Points on a hilly landscape, in no order, each with its height.
A ball rolls from a point to the lowest of its 5 nearest points, and stops where none of them is lower. Distance is the straight distance between rows; heights are no part of it.
k_12: [ -5 -15 -13  17  20  18 -14  36  16  13 -16  14 -25  14 -14   0  24 -30
   1  45   5 -39  16]  height 2.49
k_699: [-14  -9 -11 -17 -14 -23 -25  12  14   3   2  13  -6  -2 -13 -12  -4  20
  21  11   7  15   6]  height 2.98
k_325: [ -8 -15 -20  -7  16  -1 -24  42  29  10  -7  19 -40  23 -12  -7  28 -18
  14  50  17 -24   5]  height 5.02
k_284: [-14  -8  -6 -15   1 -10 -22  20  14  -1  -5  11 -15  -1 -11  -7   4   1
  16  25   6   8  -1]  height 2.53
k_520: [ -3  -3  -2   8   8   9  -7  20  13  10 -12  12  -9   1  -5   5   8 -18
   1  30   0 -20  14]  height 0.92
k_951: [  4   7  -1   9  -4   9  12  -8  -5  -7   2   5   5   6   2   3   7  -4
 -10 -14  -6  -6   1]  height 6.56
k_129: [ -5 -12 -10   8  17  10 -16  33  16  13 -16  11 -23   7 -11  -2  18 -24
   3  42   3 -23  10]  height 1.65
k_900: [  4  15   1   6  -3  -1  -1  -7  -1   1   0   4  11   4   2   1   1   4
 -12 -11  -9   2   2]  height 4.59
k_377: [ -9 -14 -25 -11   0 -17 -37  34  27  14   0  20 -31  21 -13 -14  21   7
  19  36  17 -13  13]  height 5.15
k_869: [ -3  -4   3  12   4  20  15   9   7  -8  -6  11 -17   8  -4  11  17 -30
   3  24   5 -38  14]  height 0.64
k_449: [ -2  -3  -2  11   4  14  -1  16  10   6 -13  15 -12   5  -7   6  10 -23
   2  28   0 -29  18]  height 0.89
k_538: [  9   1   7   2  -5  13  26 -25 -19 -14  10  -9  11 -14  12  11  -6  -3
  -8 -32 -11  12 -11]  height 2.25
k_85: [ 3 12 -1  7 -1  4  5 -4  1  0  0  7  6  7  1  3  4 -2 -9 -5 -5 -7  5]  height 7.19
k_891: [-10 -14 -19 -12 -11 -30 -39  19  21  13   2  11  -9   1 -13 -19   3  25
  23  15   5  13  12]  height 5.14
k_913: [  9  17   6  -7 -18 -12  12 -35 -25  -1  20  -7  36 -19  11   9 -29  30
 -10 -49 -21  40  -6]  height 4.93
k_445: [  8   2  12   4  -3  16  28 -26 -20 -12   8 -14  11 -13  15  10  -8  -7
  -9 -31  -8  10 -14]  height 2.04
k_572: [ -6  -8  -2  14   5  20   8  16   9  -2  -8  13 -17   8  -9   8  17 -30
   2  27   5 -40  17]  height 0.94
k_304: [ -4 -11  -9  14  14  15 -11  29  15  11 -14  12 -19   7 -10   2  16 -25
   2  39   4 -31  15]  height 1.47
k_793: [  7   0   8  18  12  23  24  -7  -9 -10  -5 -16  -6   5  10   5  13 -27
 -11  -3   7 -28 -10]  height 1.37
k_936: [-11  -5  -7 -18 -17 -37 -29   5  18   9   6   9   5 -10  -9 -16 -10  34
  23   1   4  24  10]  height 3.30
k_995: [  6  -1   9  20  14  24  23  -5  -7  -6  -7 -13  -8   8  11   6  15 -31
 -12   4  11 -34  -9]  height 2.50
k_931: [  9  10  16  -6 -17   3  26 -44 -26 -17  24  -9  28 -16  14  12 -28  18
 -16 -50 -13  37 -11]  height 6.52
k_109: [  2  11   1   7   0   6   4   0   3   0  -1  10   2   7   0   4   7  -8
  -7   2  -3 -12  10]  height 4.89
k_766: [ 10   9  20  -3  -8   9  29 -45 -24 -15  21 -13  22 -17  20  11 -25   8
 -22 -47  -8  32 -16]  height 5.69
k_973: [ 15   0  19  14   6  33  40 -30 -27   2   1 -20  21  -9  20  14 -22 -15
 -20 -30   1  -8  -7]  height 3.69
k_880: [-13 -11 -13 -14  -8 -16 -26  18  16   1  -2  14 -13   0 -13 -11   2  12
  19  18   9  10   3]  height 3.34
k_60: [-11 -10 -10 -15 -15 -32 -33  11  17  12   4  11   0  -7 -12 -16  -6  31
  22   6   4  19  11]  height 3.73
k_58: [ -9  11   1 -22 -13 -34 -13  -8   9  -4   9   8  11  -2  -8 -12 -14  32
  13  -9   4  32  -4]  height 0.97
k_76: [ 13  -3  20  18  10  54  53 -24 -39 -16  -4 -21  16  12  16  29 -18 -25
 -16 -19   4 -32  -2]  height 1.98
k_53: [  5  20   0  -1  -5 -13  -3 -12 -10   0   3  -9  23  -7   4  -4 -11  20
  -9 -24 -16  27  -8]  height 2.87
k_575: [ 13   1  18  12   6  27  35 -28 -24  -1   2 -20  16 -13  19  13 -15 -16
 -16 -29  -2  -2 -12]  height 2.45
k_299: [ 11   6  18  -2  -6  11  32 -38 -24 -14  19 -15  20 -16  18  12 -20   1
 -17 -42  -8  24 -15]  height 4.64
k_784: [ 10  -7  10  23   8  56  46 -13 -36 -10 -11 -18  10  10  13  25  -9 -30
 -10 -12   4 -40  -2]  height 1.73
k_226: [ 10  -5   4  28  14  50  32  -5 -28  -1 -17 -19   4  12  13  14   4 -30
 -14  -3  11 -45  -3]  height 1.90
k_654: [ 13   0  20  18   7  48  51 -30 -36 -11  -1 -19  21   8  15  23 -25 -17
 -19 -27   1 -21   0]  height 3.42
k_255: [ -9 -10  -8 -17 -16 -38 -34   8  20  11   5   8   2 -10 -11 -18  -7  34
  23   5   2  23  10]  height 3.58
k_431: [  2   2   4  11   3  15  18  -4  -1 -13  -2   3  -8  11   2   6  16 -21
  -8   3   5 -25   2]  height 2.99
k_396: [-10  13   3 -22  -9 -29 -12  -6   7  -5   6   5   8  -1  -6 -10 -12  25
  10  -5   5  30  -5]  height 3.45
k_332: [  6   6   1   5  -9   9  15 -16 -13 -11   6  -1  11  -5   8   5   0   2
  -6 -29 -11   7  -6]  height 2.47
k_540: [ -8 -10  -7 -17 -17 -45 -36   6  22  15   7   6   4 -11 -10 -18  -7  38
  23   4   0  28  11]  height 3.74
k_827: [ 2 13  5  4  1  0 -2  3  7  6 -3  9  4  3  0  2  1 -5 -7  8 -3 -6  9]  height 3.17
k_661: [ 13   4  20   4   0  17  33 -36 -23  -8   9 -19  20 -17  22  11 -19  -6
 -18 -37  -5  14 -15]  height 2.94
k_41: [  9   6  10  -3 -12   8  25 -32 -23 -13  17  -7  20 -17  14  10 -15   7
 -11 -42 -12  24 -12]  height 3.83
k_655: [ 12  -6   7  26  14  46  35 -11 -30   0 -15 -20   7   5  14  16  -3 -28
 -12 -13   7 -38  -4]  height 1.58
k_392: [  2   1   9  15  10  21  21   0   0 -11  -4  -4 -14  10   4   9  20 -31
  -7  13  10 -37   1]  height 1.40
k_77: [ -7 -14 -12 -18  -4 -62 -44  19  31  16   4   4 -16  -3 -16 -25   6  39
  19  16  -5  29   7]  height 4.90
k_639: [ -5  -7  -5   7  13   8 -14  26  15  11 -15  10 -15   1 -10   0   9 -19
   4  36   1 -19  11]  height 1.03
k_102: [  7   0   7  26  16  35  24  -2 -13   2 -12 -18  -5  12  12   8  14 -32
 -15   6  14 -45  -6]  height 2.79
k_496: [ 14  -1  17  18   7  42  45 -26 -33  -2  -3 -18  20   1  16  19 -20 -18
 -17 -25   3 -23  -1]  height 2.64
k_896: [ -4 -14 -17   5  28   7 -16  47  30  18 -16  14 -42  25 -15  -4  32 -32
   6  60  15 -39   9]  height 1.29
k_687: [ 10  14  10  -6 -19  -7  17 -41 -27  -8  26  -8  36 -18  12   9 -32  28
 -15 -53 -18  39  -5]  height 5.35
k_601: [ 13  -2  15  16   9  34  35 -24 -26   2  -4 -22  15  -9  18  14 -14 -19
 -15 -24   0 -13 -10]  height 2.26
k_433: [ -9 -13 -16 -26  -6 -73 -39  22  33  13   5  14 -27   3 -22 -28  13  47
  23  24  -4  32   6]  height 5.04
k_50: [ 14   3  22   7   3  23  35 -34 -24  -3   8 -21  19 -15  20  13 -20 -10
 -19 -33  -3   6 -12]  height 2.60
k_895: [ -5  10   4 -16  -1 -18 -12   5   9   0  -1   5  -1  -2  -6  -4  -5   7
   7  12   2  15  -4]  height 1.57
k_441: [ -9   0   1 -15   0 -11 -15  15  11   1  -6   8  -9  -3  -8  -3  -1   1
  10  22   4   9  -1]  height 1.72
k_677: [  6  -2   8  12   4  19  24 -16 -15 -12   0 -15   2  -7  11   7   4 -16
 -10 -20  -3  -6 -13]  height 0.91
k_789: [ 13  -5  13  21   9  48  45 -19 -34  -3  -9 -18  16   4  15  21 -14 -24
 -15 -19   5 -30  -1]  height 1.86
k_479: [ 11   3  15   0  -5  12  31 -32 -22 -13  13 -13  17 -17  18  12 -16  -1
 -12 -37  -9  18 -15]  height 3.23
k_142: [  3   3   4  12   3  15  20  -6  -5 -14  -1  -1  -5   7   4   5  14 -16
 -10  -6   2 -18  -4]  height 5.97
k_119: [ 15   1  19  15   7  38  44 -29 -32  -1  -1 -20  23  -3  18  17 -23 -15
 -20 -29   1 -14  -2]  height 4.05
k_412: [ 12   2  17   6   3  19  33 -30 -23  -7   8 -18  14 -15  20  14 -16  -9
 -15 -32  -4   7 -15]  height 0.78
k_837: [-12 -15 -20 -12 -10 -19 -33  22  21   9  -1  15 -13   5 -14 -14   8  18
  20  19   9   6   9]  height 5.57
k_170: [ 11  -8  14  22   8  54  48 -17 -38 -10  -9 -20  14   9  13  27 -13 -27
 -13 -16   5 -36  -2]  height 1.78
k_790: [  7  19   2  -9 -11 -21  -2 -20 -17   1   9 -14  32 -18   5  -3 -23  31
  -5 -37 -21  43 -13]  height 4.11
k_980: [-13 -12 -14 -13  -1  -9 -25  25  16   0  -4  14 -20   3 -13 -10   8   4
  16  26   9   5   1]  height 3.55
k_314: [-11 -14 -20 -11  -8 -30 -41  23  24  13   1  12 -14   6 -13 -18   9  23
  21  19   8   7  13]  height 6.24
k_546: [ 10  15  10  -8 -21  -7  19 -46 -27 -12  28  -7  38 -18  14   9 -34  32
 -18 -56 -17  44  -5]  height 5.64
k_545: [-10  -8  -9 -12   3  -7 -22  24  13   1  -8  10 -19   0 -11  -7   6  -4
  13  28   6   3   1]  height 2.38
k_291: [-11   5   0 -23 -20 -35 -18  -4  13   2  12  10  11  -6  -9 -15 -12  35
  19  -7   5  29   4]  height 3.59
k_773: [  7   1   9  21  15  27  22  -2  -8  -6  -9 -15 -11  11  10   7  20 -35
 -13  10  13 -41  -6]  height 2.43
k_443: [-12 -14 -19 -13 -10 -22 -35  21  18  10   0  15 -12   4 -12 -16   5  20
  21  16   8   9   9]  height 5.76
k_629: [ -8 -15  -6 -16 -12 -55 -42  11  26  16   5   1  -3 -12 -13 -23  -3  40
  21   8  -7  32   9]  height 4.40
k_840: [-13 -12 -13 -13   2  -8 -23  25  16   1  -7  13 -22   4 -13  -9   8  -1
  14  30  10   4  -1]  height 3.15
k_342: [ 10  -6  20  22  12  59  52 -18 -40 -19  -6 -23  10  14  15  34 -14 -31
 -14 -13   4 -36  -3]  height 1.87
k_274: [ 1 18  5 -1  0 -9 -6 -2  3  4 -1  4 10  2  1 -1 -3  7 -9 -1 -7  9  0]  height 4.03
k_955: [ -7 -13 -20 -11  -5 -38 -46  26  28  18   2  10 -16   7 -11 -21  11  26
  18  22   5   8  12]  height 5.82
k_38: [  1  -3   9  16  12  25  19   5   3  -9  -6  -5 -19  10   3  11  22 -38
  -2  25  14 -46   3]  height 2.00
k_817: [ -7 -13 -21 -10  -4 -35 -46  27  29  19   3  11 -20  10 -11 -19  14  23
  17  26   7   3  14]  height 5.74
k_839: [ -3   6   3  -3   5  -2 -11  13  10   8  -7   8  -4  -2  -3   2  -1  -8
   2  22   0  -4   6]  height 1.23
k_26: [  7   8   2  -1 -15   2  15 -25 -22  -7  14  -3  24 -14   9   8 -16  16
  -7 -41 -18  24  -7]  height 2.93
k_612: [ 12  -1  21  19   9  51  52 -27 -38 -15  -1 -20  18  10  14  28 -21 -21
 -17 -23   2 -27   0]  height 2.40
k_405: [ -7  17   3 -20  -8 -32  -8 -12   3  -8   8   0  15  -2  -5 -13 -14  31
   7 -16  -2  35 -12]  height 5.27
k_316: [  8  -1   7  14   9  22  23 -12 -11 -13  -3 -15  -2   0  11   5  10 -20
 -10 -14   1 -16 -11]  height 1.39
k_912: [ -2  19   4 -11  -1 -22  -8  -9   0  -3   3  -6  14  -3   0  -8 -10  21
  -3 -14  -6  29 -12]  height 4.15
k_686: [-13  -6  -6 -17  -5 -14 -21  15  11  -1  -3  11 -11  -3 -11  -8   0   9
  17  18   7  12   0]  height 2.39
k_810: [ -7  14   6 -18  -4 -23 -10  -3   5  -3   3   4   7  -1  -3  -7  -9  17
   4   1   2  24  -8]  height 2.48
k_159: [  9  12  14  -7 -18   1  25 -46 -26 -18  28  -9  32 -16  15  11 -30  22
 -18 -54 -13  40 -12]  height 6.08
k_645: [ -6 -14 -11   7  21   8 -17  36  19  14 -15  10 -24  11 -13  -2  19 -22
   2  44   5 -24   7]  height 2.22
k_374: [ 11  10  22   0  -2  13  33 -42 -23 -12  18 -17  22 -16  22  10 -26   1
 -21 -42  -7  24 -16]  height 4.72
k_990: [ -1   0   3  12   3  17  11   8   6  -6  -4  11 -13   9  -4   8  15 -25
  -1  20   4 -34  15]  height 0.77
k_958: [  5   7  -1   8  -5   8  11 -11  -7 -10   2   2   7   4   4   2   5   0
  -8 -19  -9  -1  -3]  height 4.23
k_723: [  2   2   8  12   7  18  19  -2  -1 -13  -4  -1 -11  10   4   8  18 -27
  -8   5   7 -31   0]  height 1.75
k_262: [ -4 -14 -15  11  21  12 -16  39  19  14 -16  12 -26  13 -13  -2  23 -30
   1  47   6 -34  11]  height 2.73
k_14: [-10  -4  -4 -18 -19 -42 -30   1  20  12   8   7   8 -10  -8 -17 -11  38
  22  -1   1  27  10]  height 3.56
k_139: [ -7 -14 -12 -18  -1 -60 -45  22  31  15   4   7 -21   4 -17 -24  11  37
  19  24  -3  24   8]  height 4.99
k_57: [ -8  -7  -4  -2  10   2 -17  25  15   7 -12   8 -16   0  -9  -2   8 -14
   6  34   3  -6   3]  height 1.28
k_856: [ -4  -8   3  16   7  26  15  13   5 -10  -9   6 -22   9  -7  11  21 -38
   4  32  10 -48  13]  height 3.76
k_642: [ -6 -13 -19  -7  21   0 -20  44  29  12 -10  19 -43  24 -13  -6  30 -23
  11  57  16 -28   4]  height 4.88
k_220: [ 10  17   6  -9 -14 -16   4 -28 -22   3  16 -14  36 -23   9   5 -29  32
  -7 -44 -23  43  -8]  height 5.21
k_805: [ 10  15   4  -4 -16  -7  10 -28 -24  -2  17  -8  34 -19  10   8 -26  26
 -10 -45 -21  35  -5]  height 4.07
k_570: [ -9 -14 -16  -6  13  -2 -24  36  22   5  -9  14 -30  14 -14  -7  20 -11
  12  41  12 -11   0]  height 3.64
k_318: [ -7  15   5 -18  -7 -28 -10  -9   4  -6   5   1  11   0  -4 -11 -12  25
   5  -8   1  31  -9]  height 4.39
k_750: [ 10  11  11  -7 -18   0  22 -42 -27 -13  26  -7  30 -18  14  12 -28  21
 -17 -51 -14  37  -9]  height 6.02
k_23: [ -6 -14 -17 -14   0 -49 -48  27  31  20   3   7 -23   9 -13 -22  13  27
  18  30   4  10  14]  height 5.18
k_385: [ -7 -11  -9  -1  16   3 -19  33  19   8 -12   8 -24   7 -11  -5  14 -17
   6  40   6 -11   2]  height 2.16
k_300: [  0   4   1   8   2   7   0  11   9   6  -8  15  -5   5  -5   7   6 -15
  -2  19  -1 -20  14]  height 0.90
k_836: [ -4   0   0   1   7   2 -12  19  12  10 -11   7  -9  -2  -6   1   4 -13
   2  28  -1  -7   6]  height 1.02
k_787: [  5  18  -1   2  -6  -6   0 -13  -9   0   3  -4  20  -7   4  -1  -8  16
 -10 -26 -17  19  -4]  height 2.75
k_40: [  8  -1   9  11   4  21  27 -18 -15 -10  -1 -16   4  -9  14   7   1 -17
 -10 -23  -3  -4 -14]  height 1.36
k_935: [ -5  12   7 -15  -1 -18 -12   1   6   0   1   4   3  -3  -4  -4  -7  11
   3   8   0  17  -5]  height 0.80
k_703: [  8  13   0  -1 -14  -4   7 -21 -21  -1  10  -6  27 -15   7   5 -16  21
  -7 -40 -20  28  -6]  height 2.86
k_111: [ 11  -3  11  16  10  29  30 -17 -21  -1  -5 -22   9 -10  16   9  -4 -21
 -12 -20  -1 -14 -12]  height 1.84
k_885: [ -4 -15 -15   7  26   8 -18  43  26  16 -15  13 -35  20 -13  -3  28 -29
   2  53  11 -35   9]  height 3.65
k_667: [  3   1   4  13   4  16  22  -9  -8 -14   0  -5  -4   5   6   4  13 -18
  -9 -11   1 -15  -8]  height 5.34
k_391: [  9   2   8   5  -3  14  26 -21 -18 -14   6 -10   9 -11  12   8  -3  -7
  -8 -29 -10   7 -12]  height 2.24
k_122: [ -5 -10  -6  14  10  17  -4  25  12   8 -14  13 -16   5 -10   4  15 -27
   2  34   1 -32  21]  height 1.10
k_674: [  9   4   7   0  -9  10  23 -25 -22 -14  11  -5  14 -14  12   9 -10   2
  -7 -37 -13  15  -9]  height 2.44
k_829: [  5   0   4  10  -2  14  21 -15 -13 -14   4  -6   5  -5   8   6   5  -7
  -8 -25  -7   1 -10]  height 2.19
k_458: [  0   0   4  11   4  17  17   3   4 -12  -3   5 -12  10  -1   8  18 -28
  -2  15   7 -35   8]  height 0.93
k_270: [  7  11  -1   2 -13   1   8 -20 -16  -3   9  -4  22 -12   7   4 -10  16
  -8 -35 -18  20  -4]  height 2.68
k_522: [-12 -14 -17 -13  -6 -13 -30  25  18   5  -2  14 -18   6 -14 -13  10  11
  18  23  10   5   7]  height 4.91
k_453: [  7  19   2  -6 -10 -17  -2 -19 -17   2   9 -12  29 -16   5  -2 -19  28
  -6 -35 -22  37 -10]  height 3.41
k_832: [  6  15   1   0 -12  -6   4 -19 -17  -1   7  -9  25 -13   7   3 -15  21
  -7 -36 -20  27  -6]  height 2.77
k_564: [ -9 -14 -19 -10 -10 -34 -44  21  25  17   3   9 -11   1 -12 -19   7  27
  18  19   5  12  13]  height 6.03
k_103: [  9  -2  14   9   5  21  30 -22 -20  -5   2 -19   9 -13  16  10  -6 -17
 -11 -24  -3  -2 -15]  height 1.74
k_634: [  9  -2  10  17  10  28  27 -14 -17  -5  -6 -20   3  -6  13   8   4 -23
 -12 -16   4 -18 -13]  height 2.15
k_439: [ -8 -15 -21 -10   9  -5 -27  39  26   8  -6  20 -38  23 -15 -10  26 -11
  15  45  17 -17   3]  height 4.58
k_110: [  0  19   5  -7  -1 -16  -7  -6   0  -1   1  -4  15  -2   2  -5  -9  17
  -5  -8  -7  22  -8]  height 3.43
k_607: [ -8 -13 -12 -13 -12 -41 -43  15  23  15   4   5  -6  -6 -12 -21   0  33
  21  11   1  22  11]  height 4.57
k_137: [-12 -15 -21 -11  -2 -12 -32  32  23   7  -2  19 -26  15 -14 -14  17   5
  17  30  14  -3   6]  height 4.55
k_963: [-10 -12 -11  -8   8  -2 -21  29  18   2  -8  11 -22   6 -12  -7  11  -9
  12  34   7  -3  -2]  height 1.32
k_968: [-13  -3  -6 -19 -12 -24 -21   8  13   1   2  12  -2  -4 -11  -9  -7  21
  22   9   8  20   5]  height 2.67
k_648: [-11 -15 -23 -12  -5 -17 -37  29  24   9  -1  17 -22  13 -14 -16  15  13
  20  26  13   1   9]  height 5.41
k_592: [  9  -2   9  23  15  31  25  -7 -14  -3 -10 -19  -2   5  12   7  11 -29
 -13  -4   8 -32 -10]  height 2.33
k_327: [ -6 -12 -15 -20   0 -62 -46  24  32  16   3   7 -26   7 -16 -24  14  36
  21  29  -1  20  11]  height 5.01
k_138: [-10 -14 -21 -10  -5 -24 -41  26  24  13   0  14 -20  10 -13 -17  12  18
  19  22  10   1  12]  height 6.25
k_257: [ -7 -14 -16 -13  -6 -48 -47  22  28  18   2   2 -15   2 -13 -21   7  32
  19  20   0  17  12]  height 5.30
k_286: [ -6 -14  -7  18   9  22   3  24   8   0 -12  14 -20   8 -11   6  20 -33
   4  35   5 -44  21]  height 2.59
k_241: [-10 -13 -24 -12  -2 -25 -43  32  29  18   1  17 -25  16 -12 -18  18  15
  19  31  14  -7  16]  height 5.45
k_454: [  6  10   0   3 -14   4  12 -19 -17  -7   9  -1  20 -10   8   5  -9  12
  -6 -37 -17  17  -5]  height 2.62
k_395: [  9   7  14  -4 -12   7  28 -38 -24 -16  20  -9  22 -18  16  12 -21   7
 -14 -44 -11  29 -13]  height 5.28
k_366: [  9  13   2  -3 -15  -6   9 -26 -21  -2  12  -7  30 -17   7   6 -20  24
  -9 -42 -21  32  -5]  height 3.24
k_181: [  0  22   4 -10  -4 -24  -7 -12  -6  -4   4 -10  20  -5   2  -8 -15  26
  -4 -22 -12  35 -15]  height 3.94
k_662: [ 11  -4  11  21  12  36  33 -14 -25   1 -10 -22   8  -4  16  13  -5 -24
 -13 -17   4 -25  -7]  height 1.76
k_710: [  5   1   8  17  10  21  22  -5  -5 -12  -4 -10  -8   7   8   5  16 -28
 -11   1   8 -27  -6]  height 2.66
k_763: [-12 -13 -18 -10   5  -7 -26  30  21   3  -4  16 -27  11 -14 -11  15  -2
  14  33  12  -3   0]  height 3.37
k_890: [ -3  17   7 -15  -1 -23  -9  -5   3  -4   2  -2  10  -1  -2  -7 -10  19
  -2  -5  -3  26 -10]  height 3.67
k_93: [ -1  20   3 -13  -5 -28  -5 -14 -10  -5   5 -13  23 -11   0 -10 -17  30
  -1 -28 -13  42 -16]  height 4.78
k_732: [  9  -3   8  21  11  33  28 -12 -20  -1 -11 -22   5   0  16   9   3 -26
 -13 -11   6 -27  -8]  height 1.88
k_254: [ -2  15   7  -8   1 -12  -9   2   9   4  -2   4   5   1   0  -1  -4   3
  -4   8  -2   9   0]  height 2.61
k_369: [ -8  12   5 -20  -4 -22 -13   1   9  -4   2   5   3  -1  -6  -8  -9  15
   9   5   4  22  -4]  height 1.92
k_580: [  4  11  -1   8  -5   5   7  -8  -5  -5   0   4   9   3   2   2   3   2
 -10 -17  -9  -2   1]  height 5.36
k_815: [  3  21   2  -8  -6 -22  -4 -17 -12   1   7 -14  26 -13   3  -6 -18  28
  -6 -31 -18  37 -15]  height 3.66
k_691: [ 11  -6   7  23  12  43  35 -11 -28   1 -11 -21   8   2  15  15  -4 -25
 -13 -14   6 -32  -5]  height 1.66
k_941: [ -3  10   5  -6   3  -7 -10   8  10   6  -5   4  -1  -2  -3   2  -3  -3
   0  18  -2   4   3]  height 1.11
k_235: [ 3 16  4  2 -1 -4 -4 -1  5  5 -1  6  7  3  1  1  0  1 -9  1 -5  0  4]  height 4.98
k_584: [  6  -1   7  17  10  24  24 -10 -10  -8  -5 -16  -3   1  10   5  12 -25
 -11  -9   4 -22 -11]  height 2.65
k_663: [ -6 -14  -9 -14  -9 -51 -42  12  26  19   5   2  -5  -8 -13 -22  -2  37
  21  10  -4  27   9]  height 4.42
k_978: [  1   6   2   7   1   9   5   5   6   1  -4  13  -2   7  -4   6   8 -14
  -4  12  -1 -21  13]  height 1.19
k_970: [-11  -1  -2 -18  -5 -17 -17  10  11  -2   0   9  -7  -3  -9  -7  -5   9
  15  17   7  16  -1]  height 2.17
k_132: [ -6 -15 -14  -2  21   4 -22  42  28  13 -11  14 -38  20 -14  -6  26 -24
   7  51  13 -25   2]  height 4.75
k_6: [  4  19   1  -1  -3 -11  -5  -9  -4   2   2  -3  18  -3   3  -3  -6  14
  -9 -18 -13  19  -5]  height 2.88
k_317: [  0   8   3   3   4   2  -4   9  10   8  -6  10  -2   2  -4   4   2 -10
  -2  18  -3 -10  10]  height 0.96
k_30: [ 14  -3  12  19  10  39  38 -22 -30   2  -7 -20  15  -3  17  15 -13 -21
 -15 -21   2 -22  -4]  height 1.95
k_334: [-12   2  -2 -21 -12 -24 -17   4  11  -1   4  11   0  -4  -9  -9  -9  21
  17   7   6  20   1]  height 2.63
k_514: [  0  20   5  -5   1 -15  -8  -3   3   3   0   0  12   1   1  -2  -5  10
  -6  -4  -6  16  -4]  height 3.68
k_975: [ -1  -3   7  13   8  22  18   7   4 -11  -6   3 -18  11  -1  10  20 -33
  -1  25  10 -43   9]  height 1.14
k_34: [ -1   2   0   8   3  12   5   9   9   3  -8  15  -9   5  -6   7   9 -19
   0  21   2 -28  17]  height 0.85
k_275: [ -7 -15 -14  -2  18   2 -23  39  22  10 -12  12 -31  15 -13  -7  22 -20
   6  46  11 -18   1]  height 3.72
k_495: [  4   7   1  10  -3   9  13  -6  -2 -10   1   7   3   8   1   5   9  -6
  -8 -10  -4 -10   1]  height 7.94
k_701: [ -7   1   1  -9   5  -6 -14  18  13   5  -9   8  -9  -2  -7  -1   1  -6
   6  25   2   2   3]  height 1.31
k_989: [  4   1   4  12   1  16  20 -11 -10 -15   1  -7   0   0   7   3   9 -12
  -8 -17  -5  -7  -9]  height 3.92
k_682: [  7  18  -1  -1  -8 -12  -1 -15 -13   1   6  -9  26 -10   5  -2 -15  21
  -8 -31 -19  28  -7]  height 2.89
k_561: [  3   8   2   8   0  10  10  -1   1  -6  -1  10  -1   9  -2   5   9 -10
  -8   1  -2 -18   8]  height 4.70
k_489: [-12 -12 -14 -15 -13 -30 -35  13  19  11   2  10  -3  -5 -13 -17  -2  27
  22  10   5  16  10]  height 3.93
k_417: [  4  15  -1   3  -7  -1   1  -9  -9  -3   2   0  17  -2   5   2  -3  11
 -10 -24 -14  13  -1]  height 2.83
k_296: [-13 -15 -18 -15  -7 -16 -30  22  18   5  -2  14 -14   5 -14 -13   7  13
  21  21   9   7   8]  height 4.66
k_635: [  9   9   6  -5 -17   2  19 -32 -24 -10  19  -6  26 -17  12  11 -21  16
 -11 -46 -16  29  -6]  height 4.41
k_724: [  9  -3   6  25  15  39  27  -5 -19   1 -14 -20   0   6  14   9   9 -29
 -14  -3  11 -39  -8]  height 2.28
k_234: [-12  -2  -3 -19  -8 -20 -17   9  10  -1   0  11  -5  -4  -9  -7  -5  13
  17  12   8  18   2]  height 2.37
k_69: [ -3  18   3 -18  -7 -32  -7 -15  -4  -9   7  -7  19  -5  -4 -15 -16  34
   3 -24  -7  41 -16]  height 5.70
k_811: [-12   0  -4 -22 -14 -26 -19   5  13   0   4  12   2  -5 -11 -10  -9  25
  19   5   7  21   4]  height 2.78
k_503: [ -6 -13 -10  16  14  18  -7  30  13  11 -15  12 -20   9 -13   2  19 -29
   3  40   4 -36  17]  height 1.67
k_901: [-11 -15 -25 -12   3 -11 -32  35  27  11  -1  22 -33  21 -14 -14  23   0
  17  38  17 -13   9]  height 5.00
k_362: [  2   0   8  18  13  25  22   0  -2  -9  -7  -9 -14  11   6   9  20 -36
  -9  16  14 -44  -1]  height 1.89

For each start below, name the point where the ball stops.
k_766 | k_412
k_109 | k_869
k_503 | k_869

Call two points neighbours if one is among the 5 nearest of the other. Go from one point of each pair to the other, from neighbour to neighbour, staying as low as possible. Name the highest point that can't be avoided.
k_896 and k_869 | k_262
k_412 and k_793 | k_103
k_935 and k_655 | k_995
k_655 and k_793 | k_111
k_935 and k_58 | k_810
k_677 and k_793 | k_316
